Each row is a point on a landscape with many valleys, with its height.
A ball rolls from a point to the lowest of its 2 nearest points, and stops where none of them is lower. Distance is the straight distance between rows; heights are no part of it.
j_677: [  5   1  73 -15  15  28  37   9  47  -2  10  -8 -23  12 -30  -4 -13  18
 -16  -6  64  -7]  (h 390)
j_93: [-35  -7  21  27 -23 -39  15 -29  -7 -44  23 -41 -13  22   6 -13  41   7
 -45  45   3  11]  (h 625)
j_155: [ 54  29  38 -18   1 -25  11  -5  55   3  27  -4 -32  10   8 -12 -25  34
 -13 -44  51   8]  (h 279)
j_535: [-26   0 -39 -21   9  -1 -12 -19 -37   2  11 -15  10  -5   6  35 -24 -14
 -20  -5 -31  32]  (h 391)
j_26: [ 58  26  23  14  55  50   5  48  14  12  -1  -1  37  -4  15   5 -28  12
 -23 -27  22   9]  (h 238)
j_262: [ 20 -53   0  23  11   8 -19  10 -53  -8  -8  -9  19   7   1  41  28  14
 -29 -39  27  14]  (h 537)
j_994: [-25   8  13   4  -9 -20   1   2  30  10  15  13   7   1   1  32  18 -12
  -1  -9 -41  40]  (h 254)
j_258: [ 45  40 -17   1 -20  27  27  12  52  -4   5  26   3 -32   9  -5 -26  30
   0  10  -1 -22]  (h 220)
j_361: [ 14  -2  54 -42  -3  18  48  38  43  -2  15   9 -42  20   3 -11   0   4
 -12 -44  59  12]  (h 360)
j_201: [-19 -12  -4  30 -44  11  39   2  11 -16 -32   3 -47  23 -18  11  32   5
  19  13 -49 -29]  (h 189)
j_686: [-36   2  59   1  -4 -20  25  -1   8  28 -20   2 -43  31  14 -48  17 -34
  22  -4  -2 -11]  (h 685)
j_752: [-54 -27 -25 -19 -35  -9 -33 -17  -6 -32  23  31  13   7 -15  -2 -26  12
 -19  20 -10  29]  (h 258)
j_89: [-38  23 -32  17 -59  24  42 -13  32 -28   3 -13 -20  25   6  11  29 -27
 -18  20 -35  12]  (h 176)
j_196: [-35  -6  -1  14 -22  22  -4  19   8  25  10  -6 -42  -9  19 -41  43  12
  17  28  69 -23]  (h 240)
j_635: [  2 -12   0  34   4 -25   6  -1  19 -31 -27  -6 -40  34 -28  37  30  30
  -4  74 -15 -27]  (h 748)
j_978: [ 10 -14   7 -41  24  12  34  23 -11  34 -23 -20 -59  23  17 -21  10  10
  38 -16  29  -8]  (h 162)
j_178: [-39   3  17 -10 -33   5  11 -38   5  17  36  -1  24  -6 -39 -19  -8 -29
  -1  17 -34  33]  (h 612)
j_486: [  2  -2  31 -25   8 -21  18  23 -13 -16 -41  18  18   1 -28 -22  32 -15
  21  14 -24  -1]  (h 365)
j_829: [ 26 -23  -2  24   7 -29  18 -12   2 -29 -54  14 -23  20  17  -1 -26 -20
   0 -23 -14 -25]  (h 290)
j_307: [  5   2 -25  15 -49  24  60 -11  21   7  -7 -30 -46   0 -18   2  24  -6
  -3  40 -38  10]  (h 126)
j_314: [ 37 -22 -11  10  -1  -5 -12 -20 -32  17  -2 -28  19 -16  -7  21 -10   5
 -23 -19  48  -1]  (h 551)
j_182: [ 60  46   8  -2  -5  -7  10 -18  -6  37   4  -2  33 -10  13  23 -49  42
   6 -32 -44   1]  (h 201)
j_471: [-24  13   3  33   5  -7 -32  -8  24 -24 -19 -10  26  25  37  36 -12 -25
  24   2   7  26]  (h 294)
j_108: [ -9   3 -18 -13  12  10 -18  -3  29  38  24   6 -21 -16  15  15 -20 -13
  -7  22  17  50]  (h 293)
j_802: [-15  30  37  -5  33  25  40  30  13  38 -36 -12 -35 -10 -16  48 -20  -4
  -1 -22  36  -8]  (h 376)
j_417: [ 13 -52   2   4 -21 -10 -28  -7 -12 -11  -2  19 -46  12  28 -16  18 -13
 -12  11  59   2]  (h 166)
j_229: [-30  -7   9  22 -21  -1 -31 -12   3 -30 -44   4 -16   5 -25  32   0   4
   2  66 -25 -21]  (h 739)
j_905: [ 24 -19 -39  -3   8 -26 -31  -5  27  30  10  -8  49 -33  -4  35 -14  43
   2 -22  36  12]  (h 508)
j_626: [ 33 -25  -6  15  41 -11 -44 -10  -6  47  22   9 -11   1  -7 -35 -45  -9
  47 -40   9 -27]  (h 322)
j_937: [ 16 -47   7   1 -18  17  -2 -28 -16  26  27  18  -5  -5 -40 -11  -5 -22
 -19 -53  24  17]  (h 442)
j_318: [-20  31 -25 -29  -6  -5 -11 -38  34   5  27   3   4 -10   0   4 -47 -28
  -7  19  11  16]  (h 274)
j_998: [ 14  14   2   4  12 -25 -27  24  44 -26  15  35  15  -5  31 -20  22 -22
  26 -40 -12  -3]  (h 164)
j_369: [ 83 -15  29  -2  49  41  -1   7 -15  28  -9  -2  24   1  -8   9 -30  30
 -14  -8  39   9]  (h 263)
j_952: [-33   4  24  21  32  25 -25  15 -33 -18  14 -13   3 -16  -8  22  11  -4
 -22  54  -5  -3]  (h 349)
j_374: [ 29 -13 -27 -15 -23 -28 -40 -25  20  -1  25 -28  23   5  16  -4 -36  10
  15  27  16  14]  (h 545)
j_722: [ 15 -31 -16   8 -23 -24  26 -34  -3  11 -17 -42  26  29 -23  24  17  21
  -7  12 -50  33]  (h 310)
j_81: [-10 -40  18  12  15  33  26  -3  -3 -25   1  55 -36  -8 -45 -16  25 -22
 -18 -17  -6   0]  (h 380)
j_734: [ 23   4  -8 -21  -9  29   9  26  22  -7  10  26 -26 -22   0  12 -21   3
   6 -26  26 -10]  (h 175)
j_376: [-44 -10  -2 -10   8 -66  -6 -24  -1  -7 -46   1 -19 -10 -10  48 -25  -7
  -5  14  13   6]  (h 338)
j_94: [ 50 -31 -43 -25  25  -6  -9 -23  13  45  44  13  38  -6 -22 -27  -1  22
   0 -19   5  28]  (h 479)
j_11: [ 13  36  -4  50  -5  22  15   1  -4 -13 -33   0   7  23  11  30 -20 -45
  -4 -33  -6 -13]  (h 464)
j_502: [ 38  11   9  -2  31  -7 -10   3  27  -9   8  13  20  13  39 -12 -14 -16
   0 -19   9  20]  (h 196)
j_334: [ 36  21 -13 -30  18   9  37 -18 -40 -14  -3  22  31 -36  -5 -45 -34 -21
 -26 -22  20 -20]  (h 134)
j_638: [ 27  11   0 -22  34 -39   4   1  -7 -17   2  35  45 -23  -5 -24 -38  31
 -22  12 -25   7]  (h 270)
j_440: [ 58  34 -12  26  -8   4   2 -35  18  14 -37  16  27  23   7  27 -43 -14
  -5 -45   5 -16]  (h 486)
j_169: [ 49  26 -24 -25   9 -24 -69  -6  22  45  32 -21  35 -17  19  17 -39  43
   9  -5  39   3]  (h 523)
j_412: [-51  -1 -10 -25   5 -20 -46  13   4 -20   3   1  45   0  34  44  -3   7
  27  39  -8  46]  (h 227)
j_837: [-40  12 -12  25 -45  50   9  28  10  -3  25 -21  -3 -24   6   6  34 -15
  10  27  17 -15]  (h 232)
j_863: [-14   8  18 -24  12 -73   0 -26  10  19 -13  28 -14 -12  -2  27 -30  21
 -16 -13 -10  13]  (h 363)
j_120: [ 18 -15  -6  10  20 -19 -19 -23 -33   2  27  -3  19  -9   2  -4 -24 -10
 -59 -46  40  27]  (h 563)
j_388: [-35 -26   9  -5 -15 -20 -71  -3  16  21  14  16  31  23  26  41 -12  13
  31   6 -13  26]  (h 249)
j_546: [-33  32  17 -28   5 -44 -74  21  26   8  28 -13   8  -3  44   7   4  11
  28 -40  21  -9]  (h 94)
j_490: [ 36  18 -47 -48  35 -52  14  -2  23 -10  -7  20  22 -15  26 -18 -15  33
  10  -2 -20  -3]  (h 242)
j_350: [ 42 -11 -14   1  16   5  23 -14 -31 -14  21  12 -11  -5  15 -14 -22  -8
 -59 -45 -14  23]  (h 577)
j_692: [ 62  45   4 -13  46  62  43  23 -27  -4 -14   2  21  -3  11  15 -23   6
 -23  -7 -10  -4]  (h 261)
j_643: [ 47   5   8   0  -3 -31   0 -41  17  46   9  -5  10   4  -6 -10 -63  27
  21  -3 -29  15]  (h 248)
j_118: [-10   8 -11  68  -8  36   9 -17  18 -22   5 -12 -10   0 -10   4 -30 -16
 -22  19 -31  -5]  (h 252)
j_683: [ -3 -42 -21   2  -9  39 -21  22 -24  15  20  11 -20 -28  17  36  11  31
 -22   0  19  -7]  (h 511)
j_302: [-26   8 -21   3 -41  50  20  16 -14   5 -14  43 -28  -8   2  20  28 -28
  17 -25 -35 -12]  (h 281)
j_550: [ -3  -7  10 -37 -39 -43  -6   2 -38 -18 -21   6  -4  -5  35 -13   5  25
  29  21 -22  -6]  (h 303)
j_517: [ 26  -5 -22  29  31   5  31   2 -20 -31 -48  -3 -25  13 -13   2  15  -8
 -34 -19   1 -35]  (h 247)
j_757: [ 45 -17 -16  -3  22 -14   6 -38  -2  42 -30 -15  49   6 -36   1 -11  12
  17  11  10   8]  (h 443)
j_52: [-10 -31  25  -2 -29   5 -10  10  25 -26   1  -2 -40  -9  -2 -35  39  -4
  -9  47  66  -4]  (h 205)
j_625: [ -4  24 -23 -31 -28   4 -40  10   6  26  21 -12  50  16  14  27   7 -11
  44 -45 -33  17]  (h 483)
j_284: [ -5 -19 -72  -4 -15 -33  -4 -21  34 -16  17  14  36  16   7 -20   8  -7
  -6  -7  -6  41]  (h 570)
j_547: [-18 -10 -26  22 -22 -20 -53 -17  34 -11   0  22  25  34  25  51  -5  -5
  14 -34   3  27]  (h 273)
j_2: [ 21  -3  24  -1  38 -16  -6   6 -20   7 -53  -5  25   6 -14   9 -24  11
  51  36 -54  -7]  (h 398)
j_470: [-71  29 -42  24 -42  41  13   2   8 -24  -2 -29 -10  10  -4  26   9 -13
  -2  36  -9  -8]  (h 208)
j_19: [-20 -30  45   1   9  36   2  20  -8  35   2  25 -16  14 -20  -3  66  -7
  27  15 -28   7]  (h 419)
j_103: [-47  -4 -45   0  -5 -44 -65   9   4  -2  16  -9  12  18  37   9  -1  51
  29 -46  -8 -20]  (h 163)
j_591: [ -3  -1  31  -8   2  31 -25  -2 -19  30  -8  -7  16  20 -12   4  31 -41
  42  14 -32  12]  (h 433)
j_181: [ 62  22 -21   8 -13  65   8  38  33  12  25 -11   3 -35   0  -6  -8  26
   5  25  20 -10]  (h 255)
j_856: [ 24  16  28   9  15  28  54  21  25   6  22 -17  -7  -7 -15 -35 -13  25
 -29 -33  52 -26]  (h 418)
j_415: [-48 -17 -22 -15 -16 -22 -28 -13 -36  21   5  -2  19 -17 -25  23  -4  -5
  11 -34 -26  -5]  (h 406)
j_825: [ 17   1   4  49 -15  29  29 -11  -1  25  -8 -26  -5 -10 -41   1 -19  12
  -1  36 -32  -9]  (h 217)
j_878: [ -4  19  58  -9 -33 -22  29   6  46  -7  10  24 -42  21   4   4  11 -16
 -12 -13  49  19]  (h 319)
j_153: [ -3 -50  -2  -3 -15  24 -14  26 -45 -16  -9  10 -32   2   1  42  60  37
 -43 -17  12  18]  (h 524)
j_400: [ -7 -13  49  54  -7 -11 -23  -3  -5 -39 -26  -6   3  -7 -20  14 -22   1
 -16  39   6 -41]  (h 730)
j_696: [-53  -3  -5  12  51  -5 -14  10 -20 -23 -11   4  -5  12   1 -13  65 -20
   4  48  10 -42]  (h 374)
j_359: [-29   9  14   1  29   9  10   8 -21 -12 -16  21 -47 -26  -3 -25  -7 -44
   1  49   0 -17]  (h 572)
j_671: [  5  23  28 -30 -27  18 -12   9   8  10   2 -12  37  13   0  37   9 -50
  34  39 -23  41]  (h 445)
j_349: [-17  28 -10 -40 -10 -55 -61  12   4 -13  28 -21   2   0  39   0 -19  42
  17 -26 -25 -27]  (h 128)
j_428: [ 19  30 -16  23  29  -2 -11 -21  28  14  41   1  18 -21   1 -28 -44  -2
 -13 -40  30 -31]  (h 179)
j_844: [-39  -7 -23  -3  -7  16 -34 -13 -40  13  40 -11   3   5  41   4   3  -5
   3 -13 -53  27]  (h 378)
j_149: [  8  11  51  -1 -46  -6   4   7  34  -1   5  22  -8  17  29  30  22 -22
  -5 -26  -2  39]  (h 283)
j_609: [-18 -16 -24  30  29 -44  13  28  -2 -32 -34 -13 -15 -26   7 -11  15  35
 -15  26  24 -30]  (h 535)
j_375: [-26  10 -29  40  29 -22 -14  22  17 -34 -38 -32  21 -14  -2  44  -2  29
  -9  32  22 -14]  (h 521)
j_293: [  8  25  60 -32 -16 -36  11 -12 -13  24  13 -19 -13  -3  -2 -28 -17 -28
  13 -37   9  -5]  (h 663)
j_770: [ 28 -57 -16 -31  34  40  -5  -3 -37  29  25  18 -54  -8  -7 -19 -24 -17
  -7 -20  21  16]  (h 482)
j_362: [ 27 -50 -20 -17  30  37 -24  12  -5  34  10   4  -9 -11  -5  32  -5   5
  -1 -14  27  21]  (h 498)
j_647: [-36  19   0  -1  32 -36   3   5  -6 -20 -12  -6 -40 -11  42 -43 -11 -33
  -7  16  18 -13]  (h 562)
j_291: [ -1 -28 -11  -8  28 -35  -9  -9 -23  -5 -38 -17   7  32   2 -13   8   9
  36  30 -48   8]  (h 379)
j_283: [-12  22  -7 -30 -44 -18 -11 -43  12  27  48 -11  36   1 -44 -28 -14 -27
  15 -18  -6  -4]  (h 622)
j_145: [-10  26  -2  22   0  -4  18 -41   5  -6  27 -38   3  -5 -12 -30 -18 -37
 -37  38  18  26]  (h 594)
j_557: [ 35  24   9  -5   1  13  20  -5  -4  19 -24   2  50   3 -14  29  -5  24
   3  -7 -44  11]  (h 159)
j_142: [-53  -4  -1  29  11 -44  -1   9   7  -6 -22  -2 -21 -13  26 -43  -5   8
  18  13   6 -45]  (h 550)
j_553: [-40   6 -43  30  22  -5 -12   4   9  -7 -19 -26  54   1  10  18 -25  24
   6   3  -9  -7]  (h 509)
j_864: [ 32  13  16 -26  30  -1  28  15  -4  -9  17  -2  43 -40  -6 -15  -8  37
 -48  38 -11  28]  (h 296)
j_860: [ -7 -23  16 -44 -16  -9 -20  16 -55 -34  -8   0   5   2  35   7  36  14
  -2  55  -9  13]  (h 325)
j_384: [-79  -8 -26  21 -17   0 -44  -8  42  -8  19  34   0  -9  15 -42  13  22
  23  16  23 -32]  (h 237)
j_970: [  4 -27   9  34 -30  -8 -26 -17  27   4  20   9 -20  23  29   0 -12  -3
  28 -40  10 -13]  (h 239)
j_555: [-24  20  21   3  13  16  11  36 -12 -40  10  14  26 -36 -11  19  11   2
 -38  29 -22  -9]  (h 334)
j_678: [ 40 -25  31  29 -18  36 -19  24   4 -40 -24  39 -16   1  11  18   8   2
  10  21  -7   5]  (h 271)
j_23: [ 40  48  10  25  50  47   2   1  11  18  12  31  34 -23   9 -18 -38 -10
  -7 -26  36  -9]  (h 211)
j_508: [-17   4  31  -2  47   1   9   3  25  27 -42  27 -39  -3 -28  39 -16 -23
  24 -16   8   2]  (h 353)
j_621: [  0 -37  11  -1   1  21  -7  23 -11 -15 -13  38 -39 -13  19  -5  18  21
  19  27 -11  -7]  (h 243)
j_562: [-14 -18 -54 -34  -7 -13 -45 -28  29   2  10   2  30  28   0  -3 -30   0
  22  11  -8  44]  (h 558)
j_296: [ 47  19 -29   5  -8   9   9   1 -22 -55  15  21  11 -15  33 -16 -29 -18
 -56 -31  -3 -11]  (h 592)
j_357: [-23 -23  22   9 -64  26  30  -6 -28   6  23  17 -27  -2  -8 -31  39 -17
  -3 -43 -29  -9]  (h 265)
j_22: [  5 -13  28   7 -19  50  23  27 -65   2   5 -36 -19  35  -3 -40  52  -1
   5 -21 -26 -15]  (h 184)
j_274: [-29  19 -46   3  -6  18 -15  22   7  15  -8  -3  43  -8   5  30 -20  -7
  42 -27 -27  -6]  (h 495)
j_657: [ -8  23  -3 -33 -30 -27 -17  -4  44  13  26   5  -4  -5   2  -2 -33  -3
  37   2 -17 -19]  (h 245)
j_823: [ 56  24 -19 -10  -7 -17 -34 -48  35  11   4  25  20  16 -15   1 -37 -11
   7 -30  26 -26]  (h 510)
j_132: [ 23  24  28  30  11  23  39   8  15  -4 -16 -14   6  14  11  -6  -8 -22
 -13 -37  42  -4]  (h 444)
j_391: [ 13  37  35 -39 -10 -42 -16  -6  41  -8  21  29 -35  -1  13   5  -1   4
 -13 -34  18   0]  (h 318)
j_573: [  9  17   4 -23 -16 -40  19 -25  11   0   3   9  58   9 -35 -27   3 -30
  12 -35 -16  -2]  (h 634)
j_699: [ 18  31  24   3   1   9  22  13 -20 -49  17   0  66 -27 -10  14   2  29
 -43  22 -31  24]  (h 317)
j_53: [ -4 -28 -67 -24  18 -16   3 -12 -17 -18 -17 -19 -10   6   4  -4  35  20
   5  35 -42  16]  (h 359)
j_227: [ 56   7  28   6  18 -45  -5   3  33 -10  10   0  14  32  27 -22  -4  26
  -2 -59  38   5]  (h 233)
j_498: [ -4 -30  35 -16   2  54  14   1 -32  -3  -5  53 -34   9 -44  10  54 -15
 -15  21 -31  -1]  (h 402)
j_308: [-43  19   3   4 -13  45   7  13 -32   1 -21  15 -14  20  28   0  51 -22
  23  18 -60 -20]  (h 304)
j_505: [ 60  10   4 -47  -7  17  20  15 -49 -17   0  27 -13 -52 -12 -12 -42  11
 -33 -11  18 -25]  (h 78)
j_667: [ -1  29  -8 -17 -18  42  -2  13  15   9  27  19  25  -1  12   9 -12 -46
  26   7 -60  36]  (h 458)
j_585: [-13 -12  17  12 -14 -17  16 -11  44 -41   2   7 -12  -1   4  -9  32  -1
 -38  59   4  28]  (h 613)
j_875: [-25  -5 -26  21 -14  34  15  12 -17  30  -7 -40 -80   3  31 -22  24 -10
  -5  -5  60 -28]  (h 236)
j_431: [  3 -25  18  -7 -13   0  49   5 -25   0   5 -22 -11   3  -8 -48  53   3
  -7 -34 -18 -10]  (h 224)
j_521: [ 11  11   2 -40  -1  -5  18  15 -16 -28  19  28 -16 -61  10  -9  -4  -6
 -23  -7  11  -9]  (h 130)
j_556: [ 25  15 -43 -32   7 -12  -4 -52   6  43  17  -6  63 -10 -34 -17 -33   9
   5  -5  -8  26]  (h 462)
j_147: [-26  10  42  -8   3 -26   1   0 -14  25  29   8 -29  26  21 -49   8 -27
  29 -53 -13  -4]  (h 674)
j_889: [  0   3   2 -36 -30 -13  -4   8   4  -3  18   0 -22  -7  43 -32 -12   9
  41   1 -32 -16]  (h 275)
j_960: [ 11   8  22  -5 -17 -58 -30 -21  16 -27 -26  20  18  14   4  30 -29  -2
   0 -42  14 -17]  (h 420)
j_468: [ 20   6 -38  32  10  -9  13 -31  21  24  41  -5  11 -15  -4 -52 -37  -9
 -16   7  52   5]  (h 141)
j_482: [ 18 -21   3   0  -6 -17  32 -26 -29  17 -32 -20   0   6 -50  28  23  -1
 -14  -5 -24   1]  (h 277)
j_491: [-60   7 -18   0  16 -19   2   1  -1  14 -35  -2 -29  13  -2 -28  61   1
  30  58   7 -52]  (h 387)
j_636: [ -5   5  10  17  10  41 -35  44  10   2  11   3   2  -9  45  50  -5  11
   7  -1 -18   9]  (h 425)
j_197: [ 22   3   5  -6  49  -1  33  46  17   6 -26 -27 -21  23   9  -8  13  21
  22 -10  15  -6]  (h 117)
j_858: [ 36  -5  16 -18  30 -45 -21 -16  11  48  14 -15 -17   8  -1 -13 -32  29
  21 -29   0  -7]  (h 287)
j_620: [ 13  -1 -21 -29  30  -3  15 -30 -53  13  -5  19  13 -43 -48 -11 -31 -16
 -30  -9  -7   5]  (h 174)
j_199: [-12   1 -14 -14   9   1  42   3  28   1  -3  19  -9  13 -12  -2  37  -1
  -7   2 -26  27]  (h 226)
j_206: [-33  23 -11 -11 -26  21  29  41 -15 -39   1   5  12  12   7 -10  51 -42
  10  18 -48   1]  (h 313)
j_702: [ 50  23 -24  20   1  23  55  21  -6  23 -15 -54   8  -7 -47   8  -2  39
  13  35 -29 -30]  (h 168)
j_389: [-26 -19   1  19 -15  43   7  31 -41  30   7 -12 -20  26  -3 -39  73   3
  29  -3  15 -26]  (h 144)
j_926: [-26   9 -16 -26   8 -28 -48   6  16 -31  -5  -7   7   7  53  18 -63  21
  25  47 -16  32]  (h 202)
j_728: [  2  43 -23   4  22  24   7  36  -1  13  -2 -18   0 -22  29  59 -15  -4
  -3 -10  -4  10]  (h 412)
j_662: [ 36  29  -6  17   3 -16  49  22   6   3 -46 -16  33   3 -22  10   3  35
  23   8 -47 -30]  (h 105)
j_993: [  6   5 -13  15  35  38  25  26  16  -2  -2  14 -19  -2 -26  15  24  -5
 -35  18   6  12]  (h 195)
j_287: [-65  -8 -22  22  18  -6 -26  17 -43 -52  -1 -14  17  -8  -7   6  29  -5
 -20  44  10 -29]  (h 362)
j_818: [  2 -24  54  22  16  35  14  13 -28   2   0  16 -32  17 -33 -19  -6  -8
 -13 -33   2  -8]  (h 350)
j_597: [ 40   2  38 -20 -22 -25  10 -32  -4  28  11  17  15   3 -39 -24 -18  -9
  21 -51 -26  -6]  (h 648)
j_232: [-18 -31 -47 -11 -14 -11 -14   5 -48 -53 -21 -24  -1   2  28  -3  37  21
 -11  56   0  14]  (h 342)
j_525: [ -9  55 -19   1  18  38  42  31  19  14 -22  -9 -28 -31   1  57  12 -11
 -10 -10  38 -13]  (h 396)
j_811: [-35  34   9  24  -8  28  29 -22  18   6  43  -8  32 -23 -49  -7 -10 -34
 -36  31   0  23]  (h 603)
j_778: [-14  -2  10   9 -36  -2  37  -7  -5  -6 -25  -4 -21  29 -37  39  65  -4
 -23  -6 -47 -10]  (h 241)
j_143: [  6 -17 -22 -31 -45 -37  11 -37  29 -14  23   5  -5   7   3 -40  13 -15
 -11  -1   6  26]  (h 585)
j_111: [ 15  -2  -4 -18  26 -27 -23   6  25  35  43   4  30 -28   0 -10  -3  25
 -11 -19  35  32]  (h 494)
j_394: [  7 -15  20 -25   3 -49  -4   4  -4   5 -45  20 -11   4  -7  27   0  16
   8 -43  26  -5]  (h 392)
j_112: [-40 -26 -31 -30 -19 -18 -26 -19 -12 -12  41  31   4 -33 -18 -19   4 -22
 -14 -10  19  15]  (h 235)
j_893: [ -9   3 -16 -57  15 -60   2  27  29  -4  -6  -1  31 -14  28 -24  17  36
  13  10 -14  13]  (h 207)
j_335: [  8 -10  61  29   0  23  26   8 -36  -6 -31 -14 -23  34 -52  22  28 -11
   6 -21  -3 -39]  (h 312)
j_100: [-54   8  -5  18   0 -23  -7 -27 -21  23 -22 -55 -26  25  12 -30  13  -4
  32  60   0 -40]  (h 403)
j_345: [-82 -21 -26   9 -14  28 -36 -14 -27 -38  25  26   5  11   4 -40 -23   2
  -9  46 -25  24]  (h 280)
j_276: [-57  24  -1  -5   9  -2  10  39 -49 -49   3 -24  26  19  35 -21  46 -23
  11  24 -40  -3]  (h 295)
j_338: [ 25 -13  32 -24  51  -7  15  15  15  29 -18  26  -4  -9 -42  18  13  30
  -1  14  -8  26]  (h 315)
j_409: [  5 -46 -17   7 -22 -16  11 -48 -24  26  10 -31 -23   6 -14   1 -13  26
 -13  31 -28  36]  (h 340)
j_75: [ 22  -3   2  13  31   0  -3   0  30   8 -54  20 -18  29 -10   6 -26 -19
  27 -19  12 -24]  (h 326)
j_356: [ 58   5   3  41   3  51   1  40  11 -26 -12   5  -9 -22  25  16 -18  21
  -7  27  18  -1]  (h 284)
j_432: [ 11  29   6 -19   1   2 -68  -1   9  24  32 -28  26 -32  10  51 -46  23
   1 -27   9 -20]  (h 536)
j_200: [ -8  -9   8  -4   4  33  30  36 -28  33  -2 -44 -35   0  10   0  14   0
   7 -27  40  -5]  (h 200)
j_559: [ 29  18 -12 -18 -39 -22 -39 -41   5  20  24  -3  15 -16 -14  32 -49   6
   8 -12  20  -6]  (h 529)
j_278: [  1 -23 -13 -14 -14 -15 -25 -24 -19  16  23  23  22 -18 -39  26  -8 -21
 -26 -67  -1   1]  (h 422)
j_408: [ 44  47  29  -1 -19  27  39  -5 -34   0  -1  -5  60 -25 -13   9 -26  -5
 -17  -1  10 -11]  (h 316)
j_235: [ -5 -13 -64  24   1   5  -9 -30   9  27  25 -40  -3 -12  -5 -38  -3 -24
   5 -11  41  -4]  (h 101)
j_134: [ 11   3 -32 -35 -28  41 -42  12  15  -3  39   5  10   2  27  14  -6 -26
  30 -27 -36   3]  (h 470)
j_881: [ 49  23  16  16  43  14  35  23  15   0 -24  -7   1  13 -14  -2  20  -9
  -1  22 -14  10]  (h 161)
j_808: [ -6 -21 -23  37 -35  56  18  -2 -24  27   3 -29 -26  17   3 -42  36  -7
  17  28 -11 -26]  (h 103)
j_828: [ 57 -12  33 -21  64  41  31  17   3 -14 -19   3  18  38 -33  -7  30   2
 -10   5  27  15]  (h 198)
j_41: [ 25  10  18 -46  23 -19  39  15 -15  -1 -41  30  17 -30 -42  13   7   4
 -11   9 -15   0]  (h 341)
j_418: [ 36 -52 -11 -18  23  10 -15 -26 -26  28  44   1 -20 -17 -22 -33 -26  10
 -14 -64  24   2]  (h 463)
j_584: [ 26  -8  10 -36 -34  -5  29 -16  19 -26   9   4 -30 -14  12 -11  13  -3
 -34  30   5  49]  (h 600)
j_628: [-28 -14 -26  29 -29 -33 -66 -12   5  -5  -3  14   1  13  24   2  -8  18
  39 -28  29 -35]  (h 197)
j_63: [ 49 -21  25  15  52  49  12   1 -18 -18 -14  -4   9  36 -73  25  10   8
 -32 -11  39 -11]  (h 234)
j_117: [-85  -1 -31  22  -5  -4 -25  11   2  -3  20   4  18  16  55 -52  15  18
  15  19 -12 -16]  (h 257)
j_184: [ 16  -7  20  24  33 -32  -8 -17  17  36 -50   7  33   0 -24 -23 -27  11
  26  11 -20  -8]  (h 421)
j_25: [-16  -9  60  30 -24 -30  25 -15  18  28  -7  -8 -24  24 -32 -14  12 -17
   7  -5  16 -13]  (h 697)
j_717: [  3  -6 -17 -12  28  21  22  -7 -54 -11 -41  10 -20  -7 -35  14 -21 -20
 -15 -19   2 -13]  (h 210)
j_78: [-29  23  -1 -14  -4 -47  19  31  32  18  21  -6  16 -16  21   4  27  40
  30 -19 -24  -2]  (h 170)
j_876: [-26 -15   2  -4 -20 -12 -31  -6  20 -22  29  17   0 -24   2 -33  -3  -3
  11   1  28 -22]  (h 209)
j_627: [  1 -18 -44  22 -10  32   0 -26 -36  11  -2 -58   9  12   2 -31  23 -35
  10  11   9  -1]  (h 63)
j_77: [ 55  53   3  16   7  62  52   7 -29 -16  -2   7  17 -20 -13   8  -9 -31
 -27  -7  29 -16]  (h 288)
j_261: [-35  -8  33  39 -25 -14 -24  -6  13 -44 -15  -9  50   7 -23 -17  -1  10
   0  45  -4 -15]  (h 721)
j_824: [-17 -11  -6  15 -65  37  30  13  11  -1 -10  26 -36  14   4  -4  44 -13
  29 -62  -8 -28]  (h 306)
j_271: [  2 -26 -13 -21  -6 -15 -16  13 -16 -22  -5  32 -63 -17  36  12   2  12
 -22  -1  20  13]  (h 206)
j_59: [-25  -9  15  21  23 -40 -40  -9  -2  -5 -32  -6 -13  14  35  37 -25 -24
  -1 -11  34   1]  (h 314)
j_269: [ 56 -28  39 -17  42  23 -17  25  -9  24 -19 -13  -4  -9 -13  33  -1  24
  -2  39  12  20]  (h 289)
j_997: [-74  22  -7 -12  -7 -19   6  11 -18  -7 -18  -6   3  16  54 -46  43  -4
  24  26 -19  -7]  (h 276)
j_754: [ 14 -13 -12 -21  47  -2 -12 -26 -12  23   4  -6   4 -13   3  13  -5 -33
 -18  43  20  49]  (h 309)
j_595: [-17  12  -9  24 -27  65   8  25   3 -21  -1   5 -21 -27   6  33  14 -30
 -12   4 -18   5]  (h 256)
j_285: [-59  -3  23  53 -40 -16 -13 -13   0 -25   0 -24  -2  43  34   8  32  -5
 -19  28   4  17]  (h 635)
j_731: [-56  -1 -16  28  -8  28 -13 -13   5  -5  21  17 -29  -5   8 -20 -31 -22
  -7  36 -28   0]  (h 278)
j_105: [-35  13 -44 -39 -12 -51 -36  15   3 -48 -10 -22  25   8  39   3 -42  45
  26   7 -14   1]  (h 169)
j_101: [-22 -18  38  53 -26 -36   7 -25  15 -11 -15 -24  -3  19 -23 -38  10   9
  11  22  -6 -25]  (h 710)
j_890: [ 14  21  17   7  15   4  24 -18  -3 -20 -12   4 -16   6 -11 -14 -22 -39
 -19  47  21   9]  (h 584)
j_454: [-41  21  23  12   6 -40 -24  41  46  -4  37   9  11 -10  38  -9  25   4
  29 -48   2 -15]  (h 129)
j_239: [ 34 -14  36  25  14  19  20  20 -27 -25 -10 -27   0  27 -68  16  21  18
 -24  21  14 -46]  (h 272)
j_166: [-39 -34 -24  25 -20   3  -8 -34 -45  37   9 -24 -35  12  35  12  12  20
 -12  15 -49  30]  (h 364)

Call two points neighbours if one is among the 2 nearest of the other. Go from one point of each pair to the other, from neighbour to neighbour, staying as low as possible. Name the highest point that can't be avoided.
j_307, j_662 => j_206
j_546, j_417 => j_878
j_627, j_307 => j_824
j_197, j_505 => j_356
j_417, j_197 => j_196
j_876, j_662 => j_345

Where does a ball stop that starts at each point below?
j_728 => j_505
j_169 => j_657
j_584 => j_197
j_686 => j_197
j_120 => j_307
j_142 => j_197
j_100 => j_546
